Points, in no order, along strands that fork and pass close to each other.
In the rows, 128 means zero.
Two points are linked if the straight distance between their rows is under 54.9. Some points are linked to none.
Z325: [ 79 163  96 100 153 121 123 101 115 151 144  98 118]
Z623: [155 160 170 164 102 160 150  87 174  91 102 146 151]
Z543: [120 138 124 130 125 128 118  95 103 126 141 132 126]
Z201: [172 194 162 123 143 153 164 120 154 131 111 133 172]
Z81: [144 165 105 129 146 159 153 111 181 124 100 108 167]
Z178: [ 83 101 133 119 142 122 118 154 111 160 144 100  71]
Z116: [ 82 126 100 107 148 125 119 129 120 158 136  76  96]
Z442: [191 174 150 128 111 123 148 148 147 130 137 148 193]
Z4: [106  87 120 123 124 112 115 169 118 164 132 100  81]
Z829: [119  76 183 153 141 138 121 114  82  86 115 184  91]
Z349: [181 112  96 151  97 135 140 137 191 109 100 114 183]
Z180: [174 129 103 142  99 127 138 132 161 116 114 128 174]
Z966: [144 152 127 122  94 107 104 117  84 140 164 147 128]
Z357: [109 116 134 135 135 127 118  99  97 124 143 134 105]
Z931: [152 169  93 113 132 128 141 140 149 139 125 118 177]
Z363: [116  50 180 146 148 150 145 136 125  63  93 188  92]
Z799: [178  26 135 174  98 126 140 161 167  78  98 140 140]
Z63: [101 132 136 143 156 141 129  72 129 107 130 127 124]
Z596: [106 142  73  93 127 113 110 154 139 179 134  64 116]
Z581: [ 88 107  91 103 151 123 120 152 143 161 126  62  98]
Z557: [146 148  82 105 103 104 125 148 133 157 139 103 156]
Z758: [162 159 147 152 114 154 150 107 182  99 100 131 170]
Z52: [181  44 122 174  94 118 139 155 168  88 100 127 148]
Z476: [155 151 123 141 124 152 151 111 188 112 100 119 171]
Z860: [101 166  94 117 168 144 144  90 153 134 118 102 150]
Z109: [127  90 133 140 117 113 121 140 104 132 134 132  99]
Z609: [161 146  93 122 115 126 136 135 162 130 115 116 181]
Z95: [117 163  91 121 160 151 142 106 168 126 109 100 161]
Z402: [154 133  69 105  93 104 117 171 148 152 132  89 152]
Z629: [133  81 161 159 127 131 121 113  97  96 122 167 105]
Z800: [ 68  68 166 120 158 144 150 161 120  85  95 202  70]
Z328: [ 81 137 144 112 141 122  99 136  82 179 158 111  68]
Z347: [144 200 161 120 145 148 144  90 126 122 148 151 159]
Z950: [117 106 116 114 111 112 102 179 124 187 150  88  89]
Z160: [126 182 135 121 138 134 130  86 117 125 147 145 152]
Z125: [157 152 128 119  91 104 114 125 100 134 156 151 149]
Z749: [148 191 155 130 136 155 155  92 150 120 127 141 163]
Z915: [176  77 113 169  95 133 140 135 201  98  88 111 174]
Z28: [ 99  72 185 142 155 133 127 135  88  93 106 199  80]
Z431: [163 192 129 106 127 114 139 137 121 143 152 136 181]
Z893: [163 185 111 103 144 133 151 139 143 143 132 119 179]
Z765: [166  69  90 140  85  96 127 176 146 139 120 106 138]
Z255: [ 96 142 150 112 119 115  83 142  75 187 170 131  67]
Z169: [ 64  60 157 119 166 151 161 146 134  86 100 177  71]
Z986: [135 127 148 129  97 106  92 144  64 161 156 153  88]
Z598: [142  47 184 168 128 142 128 141 122  62  93 197 101]
Z739: [119 117  89 103 104 105 102 171 134 185 136  75 106]
Z380: [ 70 125 177 122 159 127 105 141  65 156 144 152  48]
Z264: [185  64 119 175  88 130 133 140 189  91 100 125 162]
Z506: [112 155  58  97 133 119 123 148 146 156 120  72 144]
Z24: [116 122  88 125 137 126 134 121 148 132 119  94 142]
Z247: [185 189 158 130 123 144 161 134 157 122 123 137 179]
Z742: [158 150  92 110  93  99 120 148 125 144 149 121 158]
Z168: [ 99 174  91 100 160 137 132  98 136 142 132  99 141]
Z386: [ 82 151 112 118 156 127 126  81 111 133 143 103 114]
Z29: [129 193  93  88 138 114 132 133 125 160 142 109 162]
Z693: [113 135 154 121 101 107  83 150  63 185 162 142  68]
Z313: [ 92  51 161 137 168 149 157 131 132  71 104 166  86]
Z578: [166 162 112 108  88  94 121 147 119 144 156 138 170]
Z619: [122 183  69  87 137 118 126 146 140 161 134  84 156]
Z427: [ 98  99 141 150 162 145 138  90 134  97 123 122 116]
Z401: [ 81  90  86 103 158 123 126 167 155 155 111  53  99]
Z150: [ 91 106 152 135 151 129 120 107  81 123 140 142  82]
Z770: [199 186 142 119 119 114 145 156 130 134 147 139 196]
Z732: [117 158 123 110 117 115 111 104  96 140 157 136 126]
Z76: [132 148 142 119  95 109  96 124  67 151 167 148 105]
Z511: [124 142 167 162 136 159 134  66 144  90 120 144 133]
Z449: [140 137 172 178 112 161 136  76 157  78 106 145 143]
Z879: [137 198 115  92 125 105 124 136 103 156 163 128 159]
Z830: [169 123  60 110  83  93 120 182 155 149 126  90 164]
Z587: [171  82 158 166  93 123 102 123  91 100 123 177 123]
Z191: [127  82 151 162 135 138 123 104 117  88 127 149 110]
Z807: [ 88 115 173 130 153 126 114 125  63 131 138 159  66]
Z119: [ 73 127 124 105 150 122 110 132 105 177 146  88  72]
Z504: [ 72  74 177 126 160 137 138 151  96  99 102 196  66]
Z375: [102 137 157 155 148 158 126  58 124  96 127 142 120]
Z198: [108  78 145 157 154 146 137  96 140  81 113 130 115]

A fork is a point with three links, a tip a point with one. Leave the first point through the second and follow the links. Name the first fork or tip that comes.
Z578 / Z742 | Z830
Z328 / Z255 | Z966
Z431 / Z770 | Z160
Z860 / Z168 | Z386

A fork is a point with three links. Follow the links from the first point to the second and name the forks in between, in order.
Z76 / Z742 | Z966
Z950 / Z328 | Z119
Z29 / Z201 | Z431

Name the points in between on the shortest way along the links from the first point to the second, in order.
Z442 / Z29 | Z770, Z431, Z879
Z596 / Z4 | Z739, Z950
Z76 / Z402 | Z966, Z125, Z578, Z742, Z557
Z201 / Z160 | Z749, Z347
Z598 / Z169 | Z363, Z313
